Each row is a point on a landscape with many peaks, with its height.
From any point a climber takes the steepest step (rise divided by distance) to one of its 2 nearest points. It stops when none of these is higher. Distance is the straight distance between rows; heights are no part of it.
til: [48,11,12,8,-19,-14,7,10,0,-32,-5,-2,35,1,2,-6,-9,-12,-13,23,23,10,18,17,18,-21,4,-15,57,-35,-27]  height 2.28
goger: [-16,-9,4,-10,-12,11,-57,-7,-12,24,-17,16,-24,11,-10,-12,-18,-17,21,-37,-10,-35,-29,-8,3,-21,4,16,-33,13,-11]  height 5.42
tiz: [14,-4,-4,19,-11,16,-21,5,0,-18,-5,-1,-15,-3,-14,17,-5,-19,-17,-25,-11,1,-7,-24,25,-54,-16,55,4,-15,-33]  height 1.28
Ref: [10,14,-25,31,-7,6,-10,-11,-6,-13,6,2,0,12,-4,1,-3,50,6,61,21,11,5,-24,-22,-18,19,-6,-2,-36,-5]  height 4.44
fona: [-12,-20,29,21,5,13,2,2,12,20,-38,15,34,-12,-2,-9,13,14,-1,23,-20,17,29,16,27,19,-9,-48,22,-25,33]  height 5.43
luf: [-24,-12,-6,2,12,46,-39,-44,-15,8,-5,2,-32,9,12,5,-31,2,14,-26,-21,-55,9,14,-8,38,5,34,34,13,-11]  height 4.83
piti: [-8,10,-18,9,-5,33,12,-28,-13,-7,36,-10,-23,-4,31,8,-25,4,-23,-7,-39,3,2,-21,-50,19,-33,52,-9,19,-8]  height 2.56
vit: [-1,-3,5,36,-31,-22,14,5,-32,10,5,1,-30,9,-25,-8,10,16,-24,2,35,36,36,25,5,-16,27,-19,-12,-13,-13]  height 3.89
zuz: [-13,26,-27,-11,-14,27,-7,-6,-17,31,33,-11,15,-36,31,-5,-10,-9,-21,-27,0,-30,-36,21,-6,21,-28,13,-15,26,31]  height 6.42
bav: [-28,14,-24,-13,5,-2,18,-31,-20,14,4,3,-43,16,-16,-17,16,12,-6,-41,-18,-8,-39,-3,21,-11,20,29,9,36,-1]  height 4.63
Naro: [-9,3,-27,12,22,21,-17,-28,11,-14,-24,-3,-25,-1,12,-4,-30,18,4,25,-54,-8,3,-40,-21,0,-16,14,-9,-8,6]  height 3.82
Gog: [-18,-34,-22,5,48,49,13,20,20,-9,14,0,-39,-12,8,-15,-3,23,-8,-12,-66,33,8,1,15,-11,23,0,10,-3,-22]  height 3.38
Vab: [7,44,11,33,5,7,9,34,-10,-21,-42,16,-12,-11,-18,-27,11,2,-6,-3,24,20,-21,-31,12,-14,-22,-21,-5,-7,1]  height 3.56
lugab: [2,37,-33,-36,-12,-7,4,1,-1,40,41,-11,-7,7,0,-15,26,38,15,5,48,-36,-50,1,-21,-8,8,1,-12,9,-7]  height 1.94
birof: [3,28,-18,2,-22,17,-7,-18,-22,0,33,-3,54,-28,17,-6,7,-4,-4,1,-13,-9,-14,40,0,19,-4,13,-25,11,22]  height 5.70
bukeb: [2,-17,3,20,-24,-43,-1,-4,8,-12,-4,16,-18,32,-24,51,-1,-7,-13,28,22,26,34,-28,-36,-10,-10,15,-37,-10,4]  height 1.34
vubo: [22,-28,16,-3,-8,7,-11,2,-3,-16,6,16,11,12,36,32,-14,-3,6,7,2,6,68,-23,-32,-15,-2,5,-21,-8,-54]  height 1.56
fav: [-13,-25,28,-19,2,-25,-48,-6,-8,-13,6,-31,-28,9,15,2,-43,-47,-1,10,-23,-8,47,31,14,29,10,11,21,-3,11]  height 1.96
bavep: [17,-31,23,10,-20,-41,1,-26,3,-7,0,16,31,16,-18,42,12,-11,-9,22,3,36,35,0,-12,-7,-17,2,-40,-11,28]  height 1.25
parur: [-4,4,-5,-5,5,10,-4,16,40,6,-18,22,16,11,-31,14,8,25,44,-9,43,-22,-50,-27,-15,-19,24,-8,-12,4,-3]  height 1.54
Mup: [-26,-6,-8,-22,-2,7,-19,3,42,45,17,-7,-17,7,-7,6,-14,11,12,43,24,-60,-11,-18,-37,23,-17,-20,13,-12,20]  height 3.12
Gib: [13,23,-2,51,-9,21,10,9,7,-22,-7,-2,14,-10,11,-14,-6,19,-14,61,-1,23,-3,-16,-11,7,-21,-22,7,-27,20]  height 4.96
losik: [8,3,0,18,-1,25,4,15,36,22,-17,18,32,-3,-7,12,22,29,29,6,21,-19,-17,-26,1,-42,-5,-17,-2,-22,-1]  height 1.65
Nefin: [-22,1,-14,6,-47,21,-34,25,-26,37,58,2,-25,3,4,-3,-26,12,-16,3,24,-22,-25,33,-35,5,1,13,-29,5,-17]  height 2.03
gug: [0,-24,-19,-6,-1,36,-9,-14,-2,3,20,-3,10,12,24,25,-8,8,13,8,-24,-24,27,-28,-27,-29,-4,25,-3,-22,-40]  height 1.69
zotiv: [-8,-36,23,-17,44,24,-27,15,32,14,-24,-16,3,-11,22,-9,-20,-17,8,8,-52,-7,16,-9,21,11,-31,-24,26,-9,16]  height 4.59
vom: [-2,19,5,22,-13,29,4,-35,-26,-1,-3,12,7,-1,18,13,-2,30,-11,-10,16,-28,9,17,-6,24,28,20,25,-7,0]  height 4.62
gaku: [-13,2,-16,14,-33,13,-9,19,1,27,53,-3,-10,11,-23,5,-11,22,-28,20,6,-14,-50,1,-27,-9,-19,25,-14,0,17]  height 1.86
Mibe: [-12,9,19,-11,-10,-19,47,3,-9,7,0,-5,1,6,8,-2,8,-3,-20,-23,36,15,39,-1,-5,18,-11,-13,-1,15,-11]  height 4.72
Zipoz: [-17,-28,-5,-29,-4,-37,14,1,11,42,9,-16,-10,15,-36,-13,28,-11,0,11,-25,5,6,9,13,-6,-1,-33,4,-15,31]  height 2.55
Rosi: [11,34,-7,-7,-8,-24,-18,-35,-60,-9,-12,1,-4,9,-1,1,12,19,27,20,21,-29,26,22,-13,2,65,19,-24,-6,-11]  height 3.51
pob: [6,13,-14,-25,19,-17,38,-10,31,-2,19,-29,3,-11,-9,-11,23,-28,-7,-18,-32,11,-52,16,16,-5,-22,4,8,16,8]  height 3.94
Gab: [-21,-8,-12,-12,4,19,26,2,-17,20,5,-8,-28,-8,-11,-37,17,19,-6,6,-9,29,33,3,31,-1,15,-47,36,-33,-24]  height 4.48
soz: [42,16,-5,-22,-11,-10,45,-10,1,-22,27,-3,42,13,27,18,16,-2,-4,-9,33,6,15,17,-9,-31,12,24,8,8,-29]  height 4.58
Mabi: [22,1,20,-12,11,22,5,54,2,-9,39,-2,41,-43,34,-16,-6,-10,8,-19,3,28,-14,14,3,-19,-11,-24,-24,8,-30]  height 3.00
Gipad: [5,29,-17,14,-4,21,50,-21,-23,21,17,-5,12,8,5,-26,21,40,-14,-1,-6,2,5,-20,6,-7,-32,1,-11,-2,11]  height 2.42
zum: [0,23,-22,-17,-15,13,4,-18,5,40,23,5,2,-4,9,14,-12,24,-18,-14,23,-31,-53,-40,-28,8,-59,20,-50,24,22]  height 2.76
Pago: [-47,-29,19,-16,10,-18,-1,6,36,10,3,-11,-17,-2,-27,3,-10,-22,2,-18,-27,21,-31,37,12,32,8,-10,-24,46,36]  height 4.41
litak: [-2,11,18,5,11,0,-20,-9,5,-8,-51,9,7,-4,11,8,-21,-10,21,7,-3,-39,21,-2,5,32,-4,-4,47,-15,14]  height 2.95
ver: [-24,-4,-19,-43,-7,-45,16,-3,13,44,11,-26,-27,16,-15,-3,14,-1,-10,17,7,-20,10,13,6,8,3,-21,51,-26,0]  height 2.72
monep: [-25,-3,-7,42,-13,-12,-8,10,8,-26,-3,1,-10,-1,-28,-4,-16,-14,-33,9,-20,37,-34,2,-22,10,-12,18,-30,13,34]  height 4.93
suti: [35,-8,-1,-16,22,36,-2,-4,-2,-3,7,-9,28,-11,22,6,6,-4,17,20,-39,-5,16,-7,15,-48,-9,4,13,-33,-37]  height 1.84
nozu: [-1,21,12,9,18,-1,-34,14,-28,-19,-38,1,-23,-11,2,-32,-9,-2,40,-10,13,2,4,-11,9,-14,42,-9,-25,16,-31]  height 3.50
kabep: [18,-32,-6,-10,2,-6,16,17,33,-11,37,4,-1,14,-6,10,16,15,3,-1,2,38,3,1,-20,-28,30,9,-22,16,-35]  height 0.37
sez: [-9,3,-9,-13,-13,-39,32,-20,16,28,7,-9,15,16,-20,9,31,14,-1,-8,11,-3,-16,-9,-2,6,-23,-15,-55,24,41]  height 4.47
buluf: [-5,-22,-12,-13,28,11,-33,-14,25,-27,8,6,-19,16,0,19,-38,1,23,7,9,-36,-1,-10,-28,8,53,27,25,-17,-23]  height 4.07
doz: [-21,-16,5,4,-26,-2,-47,14,10,0,18,4,-27,8,-37,16,-15,-2,-12,1,17,-17,-16,19,-6,-14,28,33,0,0,-29]  height 2.37
Puzum: [-16,-9,-23,5,2,-7,3,-33,-26,-12,29,-23,-4,13,-3,-5,6,9,-19,8,-29,11,18,30,14,13,23,3,24,-5,3]  height 1.68
Bibi: [17,26,-12,11,-29,-17,-7,5,-9,1,29,-10,0,5,-29,-2,28,27,2,33,33,8,-13,-18,-13,-30,11,3,-39,-24,-6]  height 4.02
Badi: [-37,-42,4,12,46,37,-21,21,4,-4,-12,13,-61,1,0,-21,-31,3,2,-18,-45,24,18,-26,9,-4,4,6,-11,0,-26]  height 3.08
Vuser: [6,28,4,-33,16,-24,-17,30,2,-15,-16,-14,6,-27,13,-7,-27,-57,10,-20,2,-29,-36,3,-6,25,-14,5,6,27,6]  height 6.23
biga: [-21,-16,3,35,2,-4,-43,-1,17,-45,-27,13,-42,7,-45,8,-17,-1,-1,9,-12,33,-3,-4,-1,-11,12,20,-19,4,10]  height 4.43
beruk: [-29,5,2,9,-6,-7,2,-26,-27,0,-30,21,-9,15,8,3,14,4,-3,-43,22,-38,9,0,34,25,11,32,38,12,-3]  height 4.23
pufa: [-2,8,26,1,-18,-31,48,-3,-33,20,-15,20,7,1,-5,-7,33,1,-10,-34,41,28,27,7,5,26,2,-29,-36,42,30]  height 4.45
Tukas: [33,7,2,44,-19,-9,31,-27,-5,-37,5,22,45,14,-17,11,41,26,-5,10,23,35,14,24,8,-9,35,-17,-16,-1,18]  height 1.81
kifor: [11,-11,1,21,-32,-9,-15,17,-15,-8,37,-4,6,-5,-19,-9,15,12,-11,27,25,34,9,23,10,-22,16,-2,-15,-21,-12]  height 3.71
fes: [-6,3,-8,-55,3,-23,12,-1,2,30,2,-16,10,3,8,13,22,-2,22,3,10,-43,-7,3,6,1,10,2,25,-15,4]  height 2.89
Daran: [-2,4,-25,-36,-11,-15,35,-30,-29,18,25,-10,17,-1,10,0,30,5,-8,-35,7,-24,-15,41,5,16,37,21,9,28,-11]  height 5.50
gimit: [11,13,15,-1,9,24,2,33,-20,-13,4,-10,-6,-28,33,-27,-10,3,23,-19,8,13,19,17,-2,-8,21,-17,-19,12,-33]  height 3.25
kuvo: [-1,-3,3,-17,0,-35,-7,-20,-22,-4,1,-21,5,-4,10,7,-1,-29,-4,24,-28,-3,37,23,0,20,-14,-4,21,-10,29]  height 1.82
netu: [15,22,-20,-39,29,12,26,-11,15,-24,17,-6,-15,-14,43,5,-4,-9,18,-20,-22,-11,-19,-19,-24,-3,-12,24,15,19,-22]  height 5.11
lufir: [-15,-15,23,9,-22,22,-19,8,-26,28,-8,4,9,-10,-4,-11,-3,1,-17,-30,-5,3,14,0,4,-7,-24,17,-2,4,-1]  height 2.36
tireg: [20,27,3,-9,2,-11,25,-1,5,-2,-32,13,27,13,2,19,40,31,18,7,34,-22,1,-31,24,-25,-12,-11,30,-37,-18]  height 1.78
zigu: [17,48,-19,-13,3,37,27,-15,-24,22,25,-19,14,-35,34,-16,9,29,14,-3,-3,-26,-5,-12,-3,-15,-27,-14,-4,-8,-9]  height 2.27
tonin: [-25,-3,-29,-16,-15,-18,19,-44,-15,8,23,-10,-33,13,-16,16,9,3,-22,-39,-6,-13,-26,35,2,25,20,48,26,24,-5]  height 5.01
bul: [23,43,-29,-17,-15,22,16,19,-3,10,51,-20,12,-24,18,-23,6,21,6,3,37,-31,-38,-7,-6,-19,-15,5,12,-14,-20]  height 2.10
Gora: [-9,33,-2,34,-15,30,36,0,-2,17,-7,27,8,-10,8,13,15,37,-9,-35,58,-25,-40,-25,-7,27,-15,13,-14,21,3]  height 3.11
tufig: [23,25,-11,-14,13,10,-14,-1,-7,-26,-15,-12,12,-30,30,-7,-10,-23,18,-15,-25,-18,-39,-15,-7,-4,-6,19,-17,28,-16]  height 5.61
tikof: [1,-1,-10,18,-16,-7,-11,-16,-20,-27,-2,-9,-37,-6,-11,-4,-10,-13,-31,-8,-34,43,-12,3,-4,-40,0,47,-2,-11,-22]  height 1.41
Sak: [-12,-2,-8,-5,22,-1,-23,-4,38,7,-42,-11,-25,14,-20,-3,-19,-13,9,25,-27,-6,-18,-43,-6,-5,-36,-16,-3,-19,29]  height 3.54
novek: [33,-4,5,6,-12,-7,-9,13,8,-27,14,-3,7,7,9,31,-27,-6,-14,0,14,4,-9,-10,-27,-29,-10,40,11,-12,-42]  height 1.14
Rura: [-29,-11,4,-13,0,-18,-31,-29,6,30,-21,14,-21,16,-30,-12,7,-14,10,-27,-7,-12,-24,-10,5,5,20,2,-33,44,27]  height 5.02
tar: [16,19,4,-36,-17,-42,32,-5,-28,2,23,-8,32,6,-1,19,38,-16,-3,-38,36,-10,-2,21,10,-15,5,17,-13,10,-1]  height 5.00
fizo: [2,-57,41,17,16,-24,-2,31,29,-22,-10,14,-10,8,-10,16,-21,-21,-31,31,-11,52,37,10,6,11,6,-22,5,-8,-3]  height 0.87
nagot: [9,-10,-6,23,10,19,14,3,17,-24,-17,6,4,5,-14,-5,17,24,13,-4,-22,38,3,7,19,-31,31,10,-8,6,-15]  height 0.47
Gevaf: [8,40,17,-4,14,-18,17,17,-6,-16,-51,7,17,-14,-22,-17,15,-27,32,-23,16,28,-20,-23,32,-27,-14,-10,-19,12,9]  height 3.80
guz: [-20,-29,36,7,7,10,-43,7,12,24,-36,-3,29,-23,-2,-8,-8,-24,21,0,-35,-14,5,15,32,7,-22,-26,1,-13,45]  height 4.97
tavud: [19,-40,27,6,1,-13,-25,26,39,-31,3,3,9,4,-13,37,-23,-12,-4,14,1,21,-1,11,-23,-5,20,7,17,-13,-19]  height 1.00
zofut: [4,39,10,32,3,22,17,13,-5,-5,-40,22,25,-34,16,-3,2,-5,4,-29,37,-19,-30,-31,16,7,-25,4,12,4,0]  height 3.31
Beku: [20,13,18,25,-4,-7,-1,54,1,-24,11,-20,6,-27,7,-28,-11,-36,-37,24,-3,47,-11,22,18,-2,-16,-14,22,-13,-12]  height 4.74
vora: [-27,-28,-17,6,-8,47,-23,7,-8,35,13,-5,-25,10,-9,-19,-19,15,-19,-6,-14,1,0,-6,-2,-35,-5,23,0,-21,-7]  height 2.57
Vak: [-20,15,8,13,-28,-23,7,0,-41,23,-12,0,-26,12,-26,-21,22,14,-5,-2,33,8,6,9,-3,12,30,-21,-36,28,23]  height 4.19
mupe: [6,-24,-2,32,-12,-19,15,-39,16,-22,-13,24,19,22,-24,45,29,27,-11,32,20,26,20,5,10,-17,26,3,21,-18,-1]  height 1.67
gopos: [8,-9,-26,-12,-10,48,-32,8,3,38,37,-10,28,-28,30,7,-11,-2,17,-14,-8,-42,-39,5,-28,-4,-18,13,-17,9,0]  height 5.62
banom: [15,-13,17,14,10,24,-5,28,10,-3,-23,9,30,-15,-5,-4,2,-15,2,10,-20,18,5,-13,29,-47,-35,-27,28,-36,-9]  height 2.02
Mudo: [-11,-21,-10,-17,32,22,-18,-30,2,-10,-4,10,-29,17,28,2,-20,2,29,-20,-23,-30,32,10,-19,30,50,25,29,18,-19]  height 4.46
mino: [-20,-2,16,23,7,17,29,0,-7,22,-15,10,-7,-2,6,-22,3,4,-24,5,-26,30,29,9,39,27,-23,-28,49,-25,14]  height 4.95
dapa: [50,27,-10,23,-16,-16,15,-11,-31,-8,8,-6,35,12,4,-11,21,28,-26,33,6,10,22,-3,25,-46,4,-20,23,-47,-21]  height 2.07
Gez: [-4,1,2,3,35,47,-19,36,21,5,-10,-22,-18,-36,21,-26,-33,-2,13,9,-39,-16,-22,-12,1,11,-24,-12,14,-5,1]  height 4.20
dul: [-5,-41,30,-26,11,-37,-36,46,3,14,2,-26,-20,-2,1,-11,-18,-44,2,4,-2,-13,52,20,19,10,0,-30,11,-16,-4]  height 1.83
povam: [24,15,8,-28,11,-33,49,8,4,25,-17,-3,24,6,-7,-4,37,1,16,-20,29,5,-11,-32,16,-6,-38,-37,-37,5,34]  height 4.25
Bifof: [10,16,4,-40,26,-13,35,24,-2,-19,-19,-17,-9,-7,29,-12,-7,-38,8,-41,27,-21,-2,19,8,28,-3,-3,40,38,-9]  height 5.59
Nesu: [-22,-13,-3,-24,-4,-30,14,-2,10,22,-14,4,6,5,-25,5,26,-1,8,-22,-4,-4,-8,13,0,36,9,-11,-36,59,47]  height 4.71
puni: [-14,-14,-13,0,14,-45,-7,-11,7,-31,-15,-23,-37,18,-49,-4,10,-3,1,28,17,21,14,28,5,14,68,-12,27,-3,11]  height 4.76
lam: [-5,-20,2,-8,4,0,0,25,24,10,21,-11,-1,-17,-12,-8,-3,-21,-7,-2,-16,1,-42,24,-2,-13,-13,6,8,1,4]  height 3.83
lagip: [-10,1,5,16,3,-7,-44,-27,-35,-26,-30,0,-22,1,-25,-9,-2,8,25,8,1,-1,21,9,3,0,72,8,-8,-5,-6]  height 3.77
poseb: [-23,0,-12,-32,11,9,-8,-9,32,38,-9,13,-27,9,9,10,-14,7,13,18,-16,-32,-18,-43,-34,24,-32,-27,-10,6,33]  height 3.32
bokil: [32,-2,11,14,-15,-42,24,-11,2,2,2,5,35,7,-10,-8,38,1,-10,42,-5,35,11,24,33,-6,-9,-49,-2,-23,41]  height 5.84
Zalog: [-33,-14,7,4,-3,27,-8,17,14,43,7,-1,-15,10,-6,-11,-9,28,-2,19,18,-16,11,12,-12,30,6,-20,19,-14,11]  height 2.91
ruvek: [-31,-1,-12,-6,1,33,-31,-38,-16,21,10,-9,-30,5,21,-4,-34,2,2,16,-16,-46,25,15,-14,62,14,-2,21,13,25]  height 5.23
mimul: [-38,-43,-17,-23,30,42,2,9,9,19,43,-12,-34,4,4,-16,-15,20,-8,-4,-49,16,2,12,-9,19,20,3,-13,18,-4]  height 3.72
runop: [39,6,-23,-15,11,8,48,-21,14,-27,34,-6,24,3,34,15,11,15,-2,-10,1,4,-12,-5,-31,-1,-15,19,-11,18,-7]  height 4.66
Nabe: [30,26,-5,-6,-13,-24,17,-13,-3,-3,19,-14,50,-19,0,-15,33,0,6,39,-3,14,-22,18,3,9,2,-42,-11,-12,48]  height 6.41
debub: [23,-10,13,9,15,5,16,-23,0,-36,-24,9,47,-4,5,11,14,3,18,-7,-29,24,16,1,17,-12,2,2,-11,3,12]  height 0.55
Lupap: [-2,-11,-16,-17,14,-16,15,19,40,4,-22,-14,-8,0,-29,-17,27,-13,13,11,-26,39,-18,-2,34,-34,-8,-27,1,-19,20]  height 2.40
kol: [2,-12,-22,-20,-24,-10,-19,-42,-42,7,22,-7,-8,20,-17,29,14,14,14,4,10,-15,39,4,-14,-15,58,26,5,-28,-29]  height 3.26
vadep: [-18,-20,-11,0,31,17,-16,-49,18,-33,-19,1,-13,11,23,11,-10,-1,14,6,-48,-14,0,-1,-12,23,30,19,1,22,9]  height 4.13
Reli: [48,-2,21,-9,19,-15,9,2,23,-25,-10,10,69,-18,24,22,7,-40,7,14,-17,29,4,12,0,-6,-21,-16,-2,8,11]  height 0.63
rudo: [-12,-29,44,-34,1,-31,-31,32,-3,28,4,-12,-7,-4,1,-7,-15,-57,19,-19,-5,2,23,11,9,-8,-11,-30,-30,18,-7]  height 1.73
zuv: [10,33,-34,-29,-15,-8,20,-16,14,41,32,-13,22,8,14,1,15,17,4,-2,18,-40,-23,-45,-24,1,-58,-3,-34,-17,33]  height 2.62
les: [-5,-10,7,32,-5,-7,-13,-22,15,-30,-27,9,4,14,-25,41,-18,-13,-24,-1,-9,-3,-14,-8,3,10,4,56,47,-11,10]  height 1.37
bune: [-12,17,16,0,2,27,-35,10,1,13,-23,44,-9,-13,11,-3,-15,-14,23,-52,15,-51,-32,-22,-10,8,-19,20,-21,35,-4]  height 4.99
Kegi: [-1,-8,3,53,1,9,28,3,15,-39,-9,11,7,-4,-4,2,1,-4,-33,38,-33,58,-13,3,-10,13,-20,-2,7,-2,19]  height 5.57
zes: [-19,-24,-15,-5,-21,6,-40,-6,-15,15,39,-5,-24,21,-3,21,-35,1,-3,11,6,-24,15,25,-36,2,12,31,-15,-2,-22]  height 2.20
git: [-28,-20,12,20,-15,-10,-30,27,10,2,26,-10,-31,2,-12,-1,-39,-8,-35,9,13,-1,10,42,1,16,3,16,37,-5,-5]  height 2.61
nodi: [48,15,21,-23,-7,-7,11,13,-10,6,-13,24,66,-17,26,9,18,-29,5,-16,0,-10,11,-3,23,-20,-35,-32,17,-13,11]  height 0.54
Paned: [18,-1,-7,-9,7,8,17,43,4,-6,37,-8,-8,14,-8,-16,6,1,5,-36,3,34,-27,-3,-1,-51,20,7,-35,27,-43]  height 0.28
mapo: [12,-25,15,-13,11,10,-19,70,23,-7,31,-24,2,-16,4,-15,-9,-22,-22,23,-18,19,-20,29,14,-12,-17,-2,18,-18,-23]  height 4.22
Luzo: [33,-1,32,8,-4,-19,-2,32,28,-20,-27,10,33,-21,9,10,-14,-29,6,31,6,19,22,-3,-6,18,-20,-49,16,-19,24]  height 0.71
rudez: [14,10,2,28,-25,25,8,-16,-27,-14,19,-1,52,-22,35,-7,8,10,-12,16,-4,-8,11,37,10,20,6,4,18,-19,7]  height 5.14
muso: [10,-31,40,11,10,-14,-11,26,27,-16,-36,15,11,0,14,19,-15,-26,-1,17,-10,25,46,-22,-13,22,-15,-26,-27,-6,15]  height 0.79
Sufug: [-5,-36,14,-6,31,18,-15,25,14,-2,-8,-20,6,-10,-16,-10,21,2,-7,31,-58,42,0,1,45,-35,-19,-39,4,-40,20]  height 2.21
sim: [-17,20,-28,-2,-5,13,10,-14,-16,7,22,3,-41,15,28,3,-31,19,-7,2,2,-20,-1,-34,-58,29,-16,21,-16,29,-6]  height 2.74
fedig: [-48,-41,-12,26,11,27,-23,26,-11,19,8,1,-58,16,-32,-17,-2,25,-18,-8,-21,42,4,2,16,-23,19,5,-15,2,-22]  height 2.82
lik: [2,13,-11,-11,11,-53,-1,-10,28,-23,-18,-8,-15,20,-32,0,26,-8,30,39,5,7,-28,2,-8,10,48,-19,-6,13,24]  height 5.26
Zud: [-20,37,-9,7,-29,11,20,-19,-23,36,19,16,-24,17,2,10,-7,35,-23,-21,31,-25,-20,-38,-28,19,-30,28,-20,26,14]  height 2.93
nikop: [20,-10,-19,45,-7,-15,-16,-39,2,-50,-21,26,9,23,-24,43,-5,12,-33,28,-6,13,11,-22,-15,-9,3,31,21,-25,-1]  height 1.52
peg: [-21,-34,40,4,15,20,-62,-9,-16,-3,0,-2,-5,7,9,-11,-36,-29,-7,-23,-43,-8,43,30,20,35,10,7,-2,8,13]  height 2.08
bonin: [-2,32,-42,-21,10,-12,20,-22,-3,5,15,-10,-7,-12,-3,-19,18,10,-2,-18,-20,-15,-75,3,1,11,7,14,-12,32,17]  height 4.26
dipa: [-20,5,-11,3,25,8,44,4,-4,8,-28,6,-49,14,-11,-22,18,26,16,-10,13,21,42,-17,21,16,24,-36,27,5,-11]  height 4.14
riku: [-1,25,-23,5,-3,29,37,14,7,29,23,-17,7,-8,1,-31,14,27,-1,-22,7,26,-25,-8,4,1,-32,-31,-43,28,13]  height 2.59
Lev: [5,22,-27,17,-3,-9,-4,-31,-40,-44,-2,-18,-22,6,-17,-4,-6,-1,-21,9,-22,25,10,10,7,5,20,41,23,-3,-9]  height 1.55
Bavat: [-26,5,13,-23,1,-22,-23,17,-13,33,-25,-13,-5,-10,-7,-20,-11,-38,18,-2,-4,-8,9,-18,5,-1,-43,-25,-37,2,14]  height 1.64
Gikez: [-13,-15,6,7,-8,-20,-25,-4,37,-33,-15,11,-8,2,-21,35,-34,-22,-11,-18,-6,-2,-39,18,-13,20,17,53,12,28,21]  height 1.24
pefim: [38,32,10,11,-28,-12,35,-9,-41,8,-13,22,40,4,12,0,28,19,-5,1,44,-5,35,-20,30,-25,-26,-36,13,-29,-11]  height 1.91
ber: [2,43,4,-26,23,-14,42,25,23,2,-21,-1,18,-7,-17,-19,32,-12,25,-8,19,13,-40,-24,21,-8,-15,-53,-10,0,12]  height 4.03
Nuvis: [11,22,-10,-7,3,19,12,37,1,-10,29,-6,32,-37,17,-41,8,-10,-3,-7,11,27,-45,7,-2,-12,-37,-30,-55,15,12]  height 2.77
liku: [17,46,-5,-9,3,-39,-10,-10,0,-11,-21,-21,24,-7,-12,-7,23,5,43,40,19,-7,-15,-2,-3,-8,27,-32,-24,-14,25]  height 5.77
sele: [-16,-7,-8,-2,23,-1,41,-41,-3,16,-35,21,-15,12,-1,22,12,-4,-2,-55,-3,-31,15,-27,12,-7,-27,37,33,4,-7]  height 4.09
sil: [-10,14,8,-2,-6,27,13,-4,-23,28,-22,26,-11,4,20,-5,-1,11,23,-57,24,-48,7,-42,-12,-9,-25,5,-24,15,-7]  height 4.68
kal: [-32,-3,-13,-21,-4,27,-2,-27,-20,48,19,-17,8,-8,31,-2,-8,7,-1,-19,-23,-32,-1,20,-11,39,-12,5,6,16,19]  height 5.75
mol: [-20,-47,6,-3,18,15,10,10,22,-12,11,0,-8,1,-5,10,1,-4,-18,-9,-48,30,12,29,-9,29,18,-10,-14,38,6]  height 4.06
Luz: [-3,5,-27,-12,-11,12,-11,-7,27,22,54,4,6,15,-12,4,8,34,3,-3,27,-16,-65,16,-34,8,14,8,-32,25,14]  height 1.80
Kuda: [-26,3,17,44,-11,-16,-19,19,2,-15,-17,9,-39,13,-22,-3,-24,-12,-36,5,44,6,8,8,10,22,18,23,48,-13,-11]  height 2.39
Modub: [27,0,7,6,19,19,31,14,27,-34,-15,12,23,2,18,5,-5,11,-4,13,12,10,30,0,25,8,15,-11,73,-4,-29]  height 2.51
Sosu: [-4,2,-12,-21,18,10,24,-25,10,17,-11,20,-21,37,7,27,-3,25,24,-35,17,-36,-3,-56,-2,-7,-5,18,7,-5,-23]  height 4.37
tinis: [35,0,14,36,-34,-29,2,31,-10,-6,5,-4,34,-9,-12,-10,8,-25,-32,49,10,37,-6,24,28,-18,-26,-41,8,-23,21]  height 5.32
Mika: [-4,4,7,-33,11,-17,61,21,2,-5,2,-12,-13,-1,24,-18,14,-25,-10,-17,0,30,21,17,15,25,-10,-7,36,23,-21]  height 5.10
meb: [4,-10,5,26,0,-26,-36,-13,-6,-32,-38,22,-24,12,-43,7,-9,-7,13,10,29,10,17,-16,-9,-6,33,18,-7,-25,-23]  height 4.05
nin: [34,14,23,36,-21,-25,8,-2,-9,-33,-13,26,57,-5,0,16,9,2,-6,11,42,13,-3,35,5,11,27,-16,6,9,23]  height 1.95
ruvo: [14,-21,-9,-42,-8,-35,-5,-22,-6,-4,16,-14,-9,25,5,11,15,1,21,5,-1,-35,33,3,-10,-14,19,7,5,-19,-23]  height 3.07
simef: [-29,-38,29,23,-23,34,-39,-16,-23,13,-10,20,-5,0,6,11,-34,-19,3,-37,-18,-15,33,8,-3,16,-7,28,-24,17,-3]  height 2.22
tid: [51,15,18,7,-5,-42,-12,-4,-23,-26,-21,9,34,-14,19,15,12,-13,6,31,32,-4,29,24,17,-8,22,-14,14,-16,-11]  height 2.09
Rilu: [11,-18,25,1,35,27,-38,70,26,-23,13,-4,-25,-22,19,-13,-35,-12,6,16,-36,18,-9,-12,13,-12,-2,-11,-8,-4,-24]  height 3.78
Kisal: [3,-1,27,-2,26,0,6,14,11,-9,-30,9,-24,0,3,-11,-16,-10,25,-20,15,-10,25,-10,30,4,5,-3,57,-12,-25]  height 2.75
gen: [15,40,25,15,12,6,-23,-2,-16,-18,-41,6,30,-30,34,-10,-13,-13,9,-5,28,-38,10,-17,6,25,-21,5,9,-2,-11]  height 3.13
Niput: [12,1,-6,-2,-21,-20,30,-27,-11,-4,8,17,0,31,15,33,-5,11,-7,17,31,1,53,-30,-45,5,-7,17,-27,-13,-30]  height 1.45

Call two points neighbours if one is among the 2 nearest of the other. Go from one point of each pair to the other, from neighbour to neighbour, staying as high as possible. Name the lowest point that can't be avoided.
Kegi, goger => Kisal
Vuser, Kegi => lagip
Daran, fona => Rilu
zuz, goger => sele
Daran, Nabe => lam
Vuser, Daran => soz

Where does a climber stop that starts at each point below?
Zalog => zuz
Luzo => goger
rudo => goger
bukeb => Kegi
kuvo => goger
lugab => Kegi
ver => Kegi
